Points on a hilly landscape, in no order, each with its height.
From any point a climber steps to the highest of the 2 points nearest to it. It stops when none of these is higher. Distance is the straight distance between rows; heights are no part of it.
q785 h=2.39: [111 164  86 136 165 131 128 107  84  64 106 234 151 100 100 134 109 143
 116 126 173 135  64 175 114 171 113 138 109 149 129  78 114 148 147 150
 135 165  98 156 179 115 158 148 130 173 120  93 119  82 135  90 199]
q317 h=2.28: [103 101 133 198 134 134 138 157  95 146 120 101 112 145  76 135 174 160
 143 127  98 112 133 120 122  78 145  48 157 172 152 185  41 197  60 162
 144 143 133 116 118 151 120 114  94 127 109  90 147  99 110  94 151]
q681 h=4.39: [108  96 130  72 135 158 120 139 182 164  94   9  61 117 135 136 171 106
 142 126 144 157 158 106 164 122 129 149  99 122  98 132 164 103 107  89
 120 116 156 110 108 104 127 134 129 114 140 191 154 141 145 175 118]
q152 h=3.06: [110 111 142 139 129 166 200 127 124 191 120  31  28  81 148 115 120  99
 129 146 101 149 115  86 131  87 107  40 106 143 156 190 147 124 101 150
 158 112 173 123 116  91 140 106  84 133 161 168 127 113 125 109 115]
q745 h=3.04: [140 218 105 115 139 111 108  85 177  98 111 136 140  98 152 158  81 106
 104 148 181 166  87 125  91 128  86 153 139 134 111 142 189  72 165 122
 130 103 115 121 141 109  79 135 164 121 163 146  70 148 130 166 135]
q330 h=4.02: [144 110 137  95 146 165 165 151  99 146 145 121  84 115 189  66 106 112
 140  70 112  77 149  96 114 171 162 113  67 148 137 133 141 115 138 134
 179 132 167 164  45  99 152  86  59 148 140 115 140 132 139  87 105]
q941 h=2.35: [114 158 164 200 166 128 139 145 150 103  91 185  68 142  80 146  83 144
 118 148 122  84 117 131 170 102 117 100 100 201  82 172 136  94  73 191
 153 144 164  97 113 153  93 172  74 132 128 127  89  93 119  93 126]
q323 h=2.46: [124 185 107 174 136 142 112  86 109  86 103 170 148 108 122 180 110 147
  75 178 189 140  60 166 109  89 110 124 161 133 105 135 122 137 172 138
 125 139 103 141 188 115 102 138 138 135 140 113  78  95 109 118 168]
q919 h=2.78: [130 117 119 136 140 164 127 145 136 114 108 114  92 151 113 124 132 146
 125 107 129  78 143 135 160 131 152 129 102 167 107 148 112 110 110 129
 158 144 137 135  77 144 133 124  88 129 127 116 119 121 120  99 120]
q894 h=2.53: [106  98 148 148 134 150 156 164 107 167 149  66  82 134 112 125 165 127
 138 118  88 126 149 111 125  97 148  44 136 156 158 177  74 183  61 142
 137 138 145 101  98 123 139 106 109 127 122 117 160 123 127  91 121]
q247 h=4.14: [135 145 134 143 164 152 135 123  95  92 178 229 200 132 157 128 104 121
  91 116 157 122 127 137 109 188 166 158 127 136 121  89 129 105 197  97
 164 173 124 166 116 131 118  82 143 203 148  82 102 126 110 115 142]
q2 h=1.30: [127 108  72 131 124 150 113  97  98 105  73 121 146 133 109 128 166 152
 122 145 176 114  72 163 126 102 141 154 136 119 124 131 104 142 188 104
 127 124  86 196 151 114 147 113 146 111 109 112 130 100 111 124 163]
q957 h=4.80: [117 113 170  87 129 119 145 149 134 138 187 110 117 105 170  72  89 104
 139  64  92 116 162  81 102 175 147 115  98  93 158 131 155  84 141  83
 156  96 132 124  85  92 121  97 112 140 172 142 131 157 133 146  88]
q898 h=4.22: [144 157 141 163 120 141 122 159 205  99 120 137 106 171  63 175 137 155
 101 162  95 109 184 132 204 121 145 174 107 138  81 160 140  78 117 137
 130 171 158 109  92 182  86 148 142  96 115 157 117 130  95 159 129]
q712 h=5.12: [118  98 182 156 116  90 126 163 170  92 147 172 168 168  65 146 125 181
 112 116  78  83 161 146 164 105 175 177 126  80 104 150  86 119 140 129
 115 137 127 119 132 162  97 147 140  97 130 147 135 119  91 174 110]
q549 h=3.12: [136 117  50  85 146 180 131 104  67 129  82 139  90 115 150  94 148 108
 152 120 164 121  79 119 127 153 126 133  87 173 115  91 137 121 159 136
 153 133 111 211 117 104 194 121 116 141 104  98 147 107 144  79 144]
q663 h=5.57: [140 105 104 105 124  78 114  85 142 101  91 186 173 163 124 102 115 137
 149 106 151 139 108 183 130 141  98 196 126  93 119  51 130 110 130 136
  82 144 127 141 180 134 142 186 150 108 120 143 148 121 155 176 146]
q510 h=1.82: [111 115  60 145 113 151 102 110 100 139  80  89  91 126 113 145 191 135
 140 157 146 142  88 141 139  95 109  88 148 162 142 139  97 164 121 140
 110 124 108 127 155 141 146 140 126 106  97 112 141 121 124 104 155]
q277 h=6.23: [ 88  90 191 124 125 109 152 158 121 116 164  96 151 104  94 109  99 156
 120  78  85 101 152 111 100 108 150  93 125  81 161 177 106 137 114 106
 143  97 105 132 120  95 119 103 119 108 147 127 114 125 120 125  87]
q244 h=4.43: [127 122 163 116 141 133 161 151 124 113 174 141 109 110 163  70  77 119
 124  64 102  91 156  92 104 174 154 120  79 120 150 137 163  81 149 107
 182 113 151 141  63  92 115  91  78 147 175 119 110 146 131 113  94]
q695 h=0.30: [106 150 157 113 112  79 127 112  96 124 214 201 214  91 167 119  96 114
 112 109 118 149 107 100  65 163 108  99 178 122 177  87 141 156 137 116
 130  97  94 115 180 110 111 107 152 173 140 100  94 162 163 129 139]
q336 h=2.80: [152 188 129 121 132  94  95  83 193  90 121 164 180 116 139 159  79 120
  94 156 165 163 114 148  97 122  86 180 147  97 112 115 168  87 159 115
 106 112 117 123 172 139  74 143 167  92 149 159  93 137 128 198 140]
q687 h=4.50: [ 99  74 158  65 130 128 126 160 125 174 152  59  94 115 172 100 158  85
 157  97  99 133 155  86 136 147 156 130 123 126 144 101 143 151  82 105
 114 101 141  91 116  97 155 122 135 143 119 144 190 158 152 130 102]
q456 h=4.30: [123  96 151 102 124 175 156 139 159 136 120  14  87 120  94 129 156 146
 124 116 124 133 163 115 155  99 149 131 104  89 112 197 112 123 131  83
 133 131 144 148  86 116 124 106 131 108 150 179 134 118 107 159  88]
q51 h=5.48: [143 118 147 111 123 102 107 137 143 141 155 186 156 158 166 115 101 109
 143  96 103 133 177 120 151 190 141 178 126 115 122  81 153  91 132 105
 129 130 142 114  92 149 131 124 150 147 128 124 139 155 131 158 119]
q824 h=1.62: [108 111  97 169 113 139 112 128 131 117  95  83 121 145  84 158 186 170
 121 156 135 113 107 154 132  64 139 106 153 132 136 178  68 165 132 125
 118 131 103 132 138 145 119 124 131 104 107 115 141 110  92 114 148]
q361 h=2.95: [136 149  92 155 133 119 100 134 183  94  76 157 101 156  91 153 121 152
 122 151 139 111 120 159 177  99  90 160 123 156  95 119 126 121  91 166
 102 145 134 109 128 172 109 184 115  96  90 144 128 128 130 121 134]
q725 h=3.15: [162 153  86 134 139 191 156  88  59 157 125 139 120 114 168 119 134  79
 133 160 171 153  95 121  92 134 129  98 125 173 122 114 161 115 192 143
 165 143 132 173 109  98 156  86 119 163 126  87 115 132 117  96 139]
q114 h=3.19: [149 173 103 134 121 125  95 126 199 116  85 111 105 144 118 164 123 137
 119 163 150 142 139 151 153 108  82 158 124 139  94 141 159  98 110 143
 110 137 138  92 117 151 105 163 141  92 112 165 111 140 121 148 138]
q567 h=2.52: [ 99 151 134 189 157 113 125 144 137  96  85 197 104 121  95 142  94 161
 117 137 146  96  90 147 148  91 104  96 124 167  96 141 111 140  84 187
 126 128 116 113 167 151 117 190  72 127 110 115  91  95 128  93 139]
q742 h=5.71: [100 132 196 167 116 106 161 154 137 118 193 109 136  93 109 120  88 142
 121  97  78 131 168 114 105 122 128  80 135 102 158 174 125 125 106 122
 148 118 123  93 118 114  95 113 124 139 161 133 103 142 112 123  89]
q670 h=2.79: [121 103 173 146 132 152 194 149 115 190 158  46  57  97 138 116 130 105
 136 121  82 140 148  98 124 112 135  41 122 141 165 182 119 159  83 147
 152 135 168 106  93  96 129  91  97 147 157 141 144 127 135  99 110]
q818 h=4.07: [100 139 129  91 113 133 162 125 109 162 169  82 114  71 176 110 107  91
 123 128 125 146 106  79  80 125 106  77 132 107 182 138 167 101 159 104
 147  77 119 131 154  61 135 103 124 130 155 156 107 157 129 146  96]
q965 h=3.76: [123 120 120 136 142 144 144 123  65 113 161 178 187 107 144 115 126 122
 118 118 152 124 111 131  91 149 150 121 136 135 143 100 118 145 176 115
 161 143 105 178 135 104 145  80 136 167 126  74 112 119 126 101 140]
q184 h=4.15: [113 135 119 153 112 132 143 117  62 177 149  98 152  97 119 154 156 108
 114 184 136 165  83 116  79  82 124  45 180 125 184 151 117 177 141 138
 132 100 121 138 175  92 156  89 168 120 109  99 108 131 106 109 137]
q7 h=2.69: [101 131  83 175 146 123 107 130 140  86  60 167  97 129  88 136 128 168
 130 137 153 112  79 157 151  94  89 109 126 165 117 120  96 152  90 180
 111 137 106 125 165 163 129 189  81 124  95 116 121 105 131  99 155]
q721 h=0.71: [144 147 154 147 106  43 126 147 155 138 181 180 163 117 140 140  83 133
 151 129  80 129 152 125 118 140  69 110 158 109 145  96 133 171  65 174
  88  91 123  74 175 169 113 180 108 142 106 129 140 152 173 101 104]
q278 h=1.85: [114 156 182 208 143 148 139 148 134  83 145 140 120 126  67 169 115 174
  80 152 111  96 146 151 145  95 156 111 127 142  97 194  99 117 133 137
 152 164 140 110 123 149  84 124 107 125 160 124  89  99  66 114 124]
q127 h=3.43: [157 143  83  93 144 176 136 111  72 161 126 127  99 123 198 101 137  87
 147 132 154 140 117 104 119 170 133 127 105 169 117  86 167 111 165 127
 159 141 137 161  92  95 166 102 126 167 125  97 145 144 140  89 127]
q80 h=4.81: [157  96 125  69 139 206 146 124 124 138 100  77 110 143 145  94 148 127
 128  99 149  85 147 115 132 139 184 181  75 114  97 150 121 104 166  86
 151 128 159 189  51 122 157  85 101 117 136 147 131 109 114 145 101]
q602 h=4.27: [129  87 154  91 127 143 138 116 107 137 157 125 188 135 133 107 125 127
 129  94 143 115 140 116  96 133 179 165 132  73 131 135 118 100 187  60
 129 114 116 178 115  93 125  69 156 123 158 117 117 126 114 174 104]
q836 h=3.90: [121  82 124  83 136 156 144 106  61 124 153 161 204 122 141  92 127 128
 126 106 163 104  99 123  84 130 167 163 130  97 149 115 113 134 198  79
 140 121  98 227 137  84 162  62 152 141 125  99 129 110 133 134 129]
q923 h=3.78: [109 150  99 117 119 158 137 114 133 152  96  69  78 101 146 140 128 115
 125 140 149 148 108 121 123  94  95  87 127 135 130 156 157 103 129 127
 140  98 122 117 147  97 138 138 116 110 129 147  96 129 121 118 116]
q569 h=4.41: [136 117 103 107 133 201 145 114 134 109  84  74 108 125 107 124 140 145
 111 123 165  86 119 134 131  91 154 163  91 114  95 178 120  96 171  94
 151 115 128 199  83 118 148  95 103  96 133 139 108 101  96 143 114]
q536 h=1.77: [150 164  75 120 128 124  94 114 139 138  91 128  72 149 159 142 147 111
 160 167 124 151 126 142 165 140  83 126 131 188 111  86 151 149  68 166
  95 147 141  70 117 171 136 178 116 135  97 133 154 155 184  99 152]
q817 h=4.53: [147 146 141 137 155 124 114 129 124 102 185 251 205 149 164 128  88  99
 105 108 119 130 152 129 131 211 162 193 132 122 120  70 141  88 181  90
 154 179 137 145 101 161 112  90 169 200 138  95 115 144 108 144 136]
q224 h=2.51: [ 88 100 100 156 132  90 112 134 134  92  80 160 132 122  85 112 131 182
 138 120 135 104  77 151 135  95  88 105 136 124 146 113  77 178  94 163
  96 122  82 126 186 153 145 190  87 111  81 119 141 104 147 103 153]
q223 h=3.95: [141 110 136 103 117 177 142 122 151 153 127  23 139 138 103 151 179 127
 116 152 152 164 153 124 130 102 162 147 125  72 115 183 118 122 176  70
 122 142 132 156  93 110 122  82 177 108 151 164 143 118  85 182 104]
q374 h=3.23: [148 141 193 200 135 131 141 153 108 129 195 172 163 144 112 152 120 132
 110 141  89 122 176 138 128 151 174  95 147 154 118 144 108 137 125 151
 164 176 152  87  83 164 102  92 121 177 145  88 116 129  85 100 127]
q71 h=3.68: [148 120 107  72 148 170 151 131  82 158 142 119  86 117 215  70 126  82
 149 103 141 106 134  87 114 169 149 135  76 152 125  92 166 103 159 121
 167 132 153 171  66  89 162  92  91 162 133 109 161 147 140  93 112]
q792 h=5.20: [112 127 177 116 119 120 152 154 139 148 191  85 113 101 155  98 105 111
 138  90  84 151 170  93 115 156 132  97 125  96 166 142 145 111 113  99
 139 107 126  88  97 102 109 109 137 148 169 147 135 159 128 138  87]
q727 h=6.07: [124 113  72  65 108 118  91  93  80 150 103 113 122 105 164  90 155  92
 148 130 154 160  69 111 113 165  91 125 136 139 152  51 161 149 148 114
  98 115 107 140 200  92 197 145 167 114 109 138 154 131 171 120 143]
q758 h=2.29: [115 134 139 161 111  74 106 123 157  93 117 162 166 121 107 142 105 165
 117 146 134 118 101 157 122  87  84 132 159  97 133 109 111 162 119 155
  89 113  94 106 195 148 113 174 124 107 104 136 125 118 137 126 138]
q518 h=2.89: [143 117  41 121 138 166 105 102  81 109  71 143 109 135 113 117 171 136
 148 131 167 136  81 152 138 150 126 142 114 172 122  95 109 144 156 129
 125 158  97 187 137 135 176 123 135 143 108  98 149 100 132  85 168]
q24 h=3.82: [133 157 148  87 125  92 108 134 214 165 122  75  98 108 159 115 111  99
 152 140 132 189 162 109 135 139  73 142 123  93 123 123 185  97  97 119
  85  92 129  68 142 129 109 179 139 105 140 194 139 158 162 192 113]
q338 h=6.51: [136 125  84  63 112 115  90  85 118 148  90  98 133 120 174 106 152  90
 137 136 170 169 101 133 123 148  93 145 145 121 137  67 169 127 148 107
  92 114 118 121 182 100 159 156 168  96 117 147 147 134 159 161 145]
q269 h=5.11: [126 102 154 111 123 126 111 138 171 122 117 124 139 156 105 126 122 149
 135  93 125 118 169 134 156 132 157 179 107  95  89 140 131  75 152 101
 117 125 138 135 108 131 122 142 140  88 149 150 115 132 108 187 113]
q387 h=2.21: [122 146 127 168 105  94 102 101 119  95 129 154 180 120 118 163 134 155
  96 161 145 139  92 170 104  95 108 128 177 105 139 113 111 170 152 135
 101 133  92 116 185 137 102 136 155 122 118 123 119 115 116 126 160]
q820 h=5.70: [ 89  75 155 114 122 107 127 160 113 126 122 105 141 132  99 104 134 159
 136  77 100  84 132 121 119  99 144 101 129 109 154 157  81 165  94 125
 126  94  98 131 129 116 142 130 109 105 109 119 140 116 131 111 107]
q352 h=4.42: [108 119 120  69 122 153 136 110 129 170 129  49 118  82 161 122 136  93
 130 135 152 159 115  94 107 116 113 128 129  86 151 134 165 102 171  76
 125  76 119 149 152  62 151 106 148  95 139 170 129 140 119 176 105]
q329 h=3.58: [153 177 181 199 115 139 141 153 156 110 184 155 136 151  97 173 114 136
 103 162  80 134 192 133 158 150 162 134 133 140 110 161 132  90 128 139
 150 181 164  88  79 177  85 107 140 160 148 123 104 146  78 125 115]
q935 h=4.89: [ 98  48 158  38 133 130 132 152  90 179 132  63 112 122 154  85 167 100
 153  73 103 112 136  82 114 127 181 137 120 107 152 116 117 162 104  96
 110  85 142 143 128  82 172 117 134 121 122 142 193 133 146 136  92]
q529 h=0.46: [126 135 138 127 104  51 120 101 111 105 177 207 208 116 142 124  94 124
 128 120 113 146 114 137  88 156  86 137 172  96 161  65 129 175 116 135
  88 114  97 114 195 144 120 147 158 154 119 120 130 137 165 131 145]
q553 h=3.72: [ 79 118 163 113 117 115 182 150 113 168 164  56  88  61 153  90  93 107
 127 102  87 138 121  72  94 114 101  42 118  98 197 166 150 127 106 133
 153  79 133 110 147  64 136 115  98 124 158 160 115 145 137 124  83]
q635 h=1.22: [123 115 129 190 117 108 119 165 136 123 144 159 113 165  85 159 157 162
 139 147  79 104 167 152 168 107 130 108 150 170 122 135  76 172  63 175
 115 149 132  81 108 189 109 146 110 137  94 119 147 131 121 101 134]
q774 h=3.39: [110 135 159 130 119 118 196 136 108 187 146  80  57  83 155  81  77  81
 139 132  93 153 108  69 100 105  89  19 112 141 183 170 171 118 108 169
 174  84 165  99 143  75 124 122  73 147 182 160 101 125 139 110 128]
q924 h=3.24: [132 232 116 127 132  98 119  97 190 110 105 105 108  86 150 150  77 104
 128 155 171 173  80 109  95 103  65 121 138 127 123 179 193  75 135 149
 121  89 122  98 164 107  84 162 147 124 166 155  65 144 139 154 123]
q988 h=5.76: [138  73 109  94 121 136 106 132  97 128 110 138 148 163 130 100 161 137
 155  95 132 108 129 135 143 153 160 165 125 130 121 101  98 139 151 103
 123 137 112 159 110 136 159 122 146 135 120 109 159 115 133 121 139]
q686 h=2.96: [125 138 204 198 141 109 155 142  86 142 195 178 171 117 122 133  98 122
 115 123  91 133 152 124  96 140 146  62 161 159 134 131 111 160 108 158
 178 144 143  84 110 135  94  95 110 176 152  88 111 121 118  97 145]
q261 h=3.10: [139  83 145 108 131 166 127 170 134 125 141 106 108 185 113 112 152 143
 132  90  91  66 180 112 172 164 200 152  91 146 120 142  87 129  99 110
 145 160 160 131  38 169 140 102  98 138 126 121 145 125 132 112 107]
q101 h=5.03: [148 118 138 116 125 100 107 138 109 132 175 227 179 155 177  99  95  96
 147  89  97 138 169 121 143 217 145 177 131 123 131  57 144 111 139 102
 139 155 131 125  98 159 146 115 165 190 129  96 142 151 136 128 127]
q672 h=2.20: [116 162  84 144 127 109 121  93  87  97 107 183 148 100 115 132 123 130
 120 142 164 154  57 161 103 144  95 110 142 152 144  80 126 164 139 159
 118 136  89 144 199 124 156 148 134 151 116  97 105 105 150  94 183]
q265 h=2.55: [113 137 140 163 155 138 136 154 150 101  96 156  64 149 101 124  97 146
 130 108 123  75 128 124 174 125 130 117  80 192 103 153 134  87  77 163
 160 143 157 112  78 136 119 156  64 120 124 122  97 123 131  90 113]
q669 h=4.84: [119  99 112 153 128 103 113 133  59 123 123 134 164 137  88 124 194 168
 133 127 114 125  91 128 106 105 155  96 157 129 171 139  65 207 121 130
 125 136  88 159 146 124 146 113 155 131  92  84 174 115 120  92 166]
q142 h=5.24: [141  75 104  51 138 171 117 118 108 152  90  96 112 151 166  93 168 114
 155  98 162 113 143 116 141 155 168 186  96 126  90 101 133 105 160  89
 131 124 147 174  96 112 166 116 129 120 128 130 158 117 140 153 125]
q740 h=1.68: [125 139 157 184 129 154 129 142 145  82 137 111 140 137  65 173 140 179
  82 161 135  97 141 154 139  93 175 145 129 115  94 190  87 121 173 114
 146 163 123 136 113 143  98 103 127 119 153 125 100 105  57 129 126]
q467 h=1.97: [153 169  75  92 137  97  95 110 177 124  71 142  95 141 156 124 100 106
 153 145 155 143 107 132 155 144  54 154 114 156 104  84 180 113  74 168
  90 128 139  93 127 150 130 199 120 114  96 146 141 151 187 125 129]
q69 h=4.72: [129 104 161 116 116 151 130 150 188 116 114  69 105 159  70 137 139 157
 127 112 113 120 188 121 176 123 161 163  93  98  90 178 121  81 129  96
 128 146 157 127  83 148 113 143 143  90 158 170 119 126 106 192 113]
q270 h=1.43: [141 137 109 160 117 147 118 154 143 139 142 116  87 182 118 170 175 133
 142 172  94 126 183 148 187 132 144 129 143 179 105 123 104 140  82 146
 118 172 155  75  69 191 117 131 126 142 109 126 150 148 134 110 144]
q204 h=3.61: [149 138 136 149 118 176 163 125 124 157 159  43 144 130 106 165 180 121
 107 166 140 161 147 136 114  88 159 102 150  95 138 189 105 151 168  92
 128 158 123 138  93 115 124  59 173 140 137 130 132 129  72 128  98]
q86 h=4.79: [119  94 134  54 134 146 121 117 143 174 108  58 110 118 166 109 156 101
 150 102 155 151 147 110 130 140 144 167 112  97 108 116 159  91 154  78
 121 100 145 139 126  82 143 121 145 102 150 161 144 135 133 194 112]
q399 h=1.50: [135 127 106 159 123 158 114 118 128 107 102 102 140 147  96 162 164 160
 104 157 161 110 120 162 134  94 153 148 144 124 108 166  93 138 177 110
 133 149 109 152 114 141 121 107 137 120 128 118 118 105  81 121 144]
q75 h=0.85: [182 138 121 152 113  53 117 146 154 136 162 198 150 152 123 153 102 134
 151 146  76 123 162 147 146 150  74 140 149 118 137  70 127 177  53 181
  89 119 142  81 175 196 111 188 112 136  91 125 165 153 178  82 116]
q58 h=4.66: [116  93 131  85 127 132 107 150 128 162 140  98  96 141 172 115 158  99
 164 118  99 135 169 108 165 159 142 140 127 145 122  87 138 146  85 112
 114 129 143  73  96 142 146 135 136 145 113 134 179 160 160 118 122]
q956 h=1.04: [159 138 134 193 121  82 132 170 153 110 154 215 123 159  87 176 130 157
 131 159  74  96 163 156 176 127 108 136 141 152 114 105 100 163  63 193
 109 145 146  89 150 205  90 174  95 135  88 125 155 135 143  87 128]
q3 h=3.69: [157 107 161 126 147 169 174 163  84 139 164 149 130 127 160  72 108 126
 132  73 108  76 157 107  95 172 189 113  83 146 138 140 104 145 145 140
 187 157 169 173  42 122 147  54  69 157 132  88 139 122 136  85 107]
q831 h=2.18: [189 210 103 122 115  77 101  98 177 131 124 141 126 137 176 167 103  90
 147 175 136 167 133 136 132 141  54 145 148 143 124 100 182 127  81 179
  90 122 143  80 147 171 112 184 142 126 113 143 139 158 169 130 140]
q476 h=3.89: [149 181 174 195 126 144 139 164 183  88 157 158 114 154  73 181 122 148
  80 171  75 115 182 125 194 138 157 165 118 140  82 174 144  71 126 144
 144 187 168 101  92 183  68 134 140 125 134 142 102 127  73 137 119]
q856 h=6.04: [143 115  93  68 126  96  91  81 148 133  73 137 141 145 161  96 128 109
 143 110 171 161 112 149 123 155  89 183 120 113 108  59 162  93 135 122
  81 125 128 131 165 112 148 182 154  90 122 151 142 130 170 186 143]
q302 h=2.88: [115 153  86 129 142 164 163  79  72 132 122 153 139  80 158 127 106  97
 100 156 177 138  61 118  80 104 116  96 129 152 133 129 161 107 191 135
 169 105 119 189 148  73 152  91 111 144 131  95  79 116 121 115 138]
q88 h=2.36: [201 182 115 121 115  69 101  95 169 121 142 169 166 149 167 155  92  89
 130 158 129 163 144 143 118 165  64 180 146 108 128  74 170 130  97 158
  92 117 136  99 167 183 107 170 158 123 119 143 144 153 163 145 138]
q889 h=3.79: [128 134 126 160 125 163 160 110  74 156 166  88 172 110 114 157 172 120
 100 180 153 150  96 135  80  67 156  83 165 104 166 180 112 164 179 107
 131 133 117 167 131  99 140  50 165 126 118 107 120 125  81 120 118]
q328 h=0.59: [130 138 162 125 106  43 123 130 157 128 190 196 197 108 145 122  68 126
 145 112  95 135 137 119  99 144  80 133 164  85 157  88 142 152  93 140
  84  81 105  88 185 152 106 162 129 132 120 137 126 152 172 135 104]
q872 h=5.26: [124  71 101 110 131 114 114 135  63 117 106 151 158 145  94  85 184 163
 160  95 117 107  90 132 116 147 165 134 123 136 154 112  59 186 130 114
 120 145  84 187 138 132 171 118 151 142  97  95 185  98 145 101 167]
q13 h=1.61: [145 156  96 147 127 152 115 137 146 141 111 117  65 157 140 160 150 120
 151 169 114 140 152 140 177 127 112 111 133 197 103 116 138 125  74 151
 118 150 155  67  84 167 123 153 114 140 114 130 136 151 157 105 148]
q907 h=4.09: [130 141  90 112 136 184 126 113 145 134  80  68  87 122 129 144 144 125
 117 136 169 123 129 133 137  93 121 138 106 132  98 163 148  92 151 105
 142 118 130 152  98 110 139 120 123  99 128 142 110 120 105 131 121]
q206 h=5.04: [127 125 135 107 113 114 107 137 140 152 147 133 126 138 176 113 120 107
 152 109 110 140 165 118 147 170 118 139 135 129 127  92 152 119 109 115
 119 118 125  84 107 136 135 139 136 143 127 131 145 158 147 132 117]
q291 h=4.11: [102 119 123  68 139 127 104 140 195 164  88  42  64 113 160 118 148 101
 158 131 144 169 149 104 159 128  99 147 103 127 107 110 188 104  86 111
 103 105 144  76 130 107 128 163 120 111 124 185 157 152 165 173 119]
q432 h=2.56: [180 172 112 126 117  84  96  79 169  97 116 174 185 154 141 161 102 106
 104 166 149 163 124 167 115 143  81 194 144 102 119  72 153 122 131 145
  95 136 127 122 173 170  95 160 176 110 123 148 136 132 133 169 154]
q408 h=4.51: [ 99 114 118 143 125 118 130 135  45 150 137 123 157 112 111 122 166 140
 130 141 125 136  89 119  89 105 134  71 161 129 176 132  92 192 126 138
 136 116 100 163 167 104 164  94 149 120  95  79 138 121 125  93 150]
q368 h=5.29: [ 88  56 150  64 124 110 123 146  93 150 124  96 137 131 128  84 140 132
 154  71 105 101 118 102 121 111 151 112 130 100 160 127 100 161 107 107
 112  82 104 144 147  89 164 135 129  97 110 123 160 127 150 133 103]
q179 h=2.67: [113 167  85 158 143 149 140  81  85 118  86 153 122  93 126 159 107 117
  94 166 185 145  54 135  97  89 110  94 149 155 115 137 143 123 169 143
 154 113 112 161 171  94 128 123 113 134 136  95  73  99 114 114 158]
q307 h=3.54: [164 167 130 108 104 101  96 114 203 154 121  78 119 128 157 160 135  97
 129 183 132 202 172 141 132 135  77 148 144 104 120 124 170 127 101 128
  81 122 134  69 142 158  99 156 173 107 130 190 143 154 143 181 139]
q718 h=5.56: [120  89 148 135 122 105 114 141 165  89  95 154 152 170  75 133 130 179
 127 100 127  82 129 158 168 105 165 189 112  98  96 136  93  99 151 123
 111 131 124 149 134 142 116 161 128  86 130 146 124 116 105 177 130]
q378 h=3.50: [125 196 129 123 106 113 134 119 158 148 134  80 103  92 162 142 106  98
 137 151 137 178 113 113 107 110  81  82 151 127 145 157 172 104 120 142
 122  86 121  81 163 111 111 156 132 132 154 158  79 145 141 134 119]
q93 h=3.37: [152  83 171 115 139 166 142 168 113 126 150 137 147 166 119  90 124 143
 120  74 102  62 172 111 131 175 210 151  91 125 127 145  86 138 129 114
 167 154 155 153  44 152 145  75  95 147 136  97 139 117 118 104 100]
q816 h=5.08: [124 103 149 128 111  77 109 108 149 112 140 182 196 146 127 126 107 138
 131 106 126 131 135 156 121 132 135 178 150  77 127  86 121 117 148 113
  86 116 113 126 168 128 112 144 155 107 136 138 129 131 132 188 129]
q594 h=4.67: [147 124 165 169 109  97 131 155 214  94 135 157 142 163  53 163 128 173
 104 153  76 114 178 145 181  96 137 189 119  77  87 156 119  89 132 143
 101 149 157 110 153 175  73 167 147  65 121 170 130 129  94 194 115]
q610 h=4.65: [ 99  80 164  94 111  89 120 114 118 137 156 153 199 137 128 112 121 139
 136  80 129 135 126 134  96 123 166 162 156  59 148 124 113 106 164  81
  90 101 105 148 156  82 123 104 166 102 157 123 119 136 139 200 114]
q509 h=2.02: [120 146  61 143 110 122 105  92  93 123  71 125 114 108 113 138 152 126
 131 161 166 159  46 146 112 115  84  87 152 153 153 102 127 166 129 164
 106 122  95 136 208 131 158 158 128 115  99 107 111 110 142  94 169]
q409 h=2.06: [ 90 117 172 208 139 123 142 149 109 109 133 124 126 126  65 155 135 182
 106 138 111  93 129 145 118  74 150  77 145 139 124 195  65 165 106 153
 152 141 121 114 144 138 101 115  91 121 136 104 108  87  90 101 139]
q802 h=2.62: [136 144  73 135 166 157 121 125 102  71  79 210 121 138 101 133 126 144
 129 112 173 109  87 172 146 173 137 166  95 177 105  87 113 123 148 143
 149 171 115 174 120 131 158 141 130 163 116  89 132 100 117  81 176]

For each start below, name the point where the climber stops.
q836 -> q338
q889 -> q988
q941 -> q330
q510 -> q330
q204 -> q718
q387 -> q330
q2 -> q330
q374 -> q718
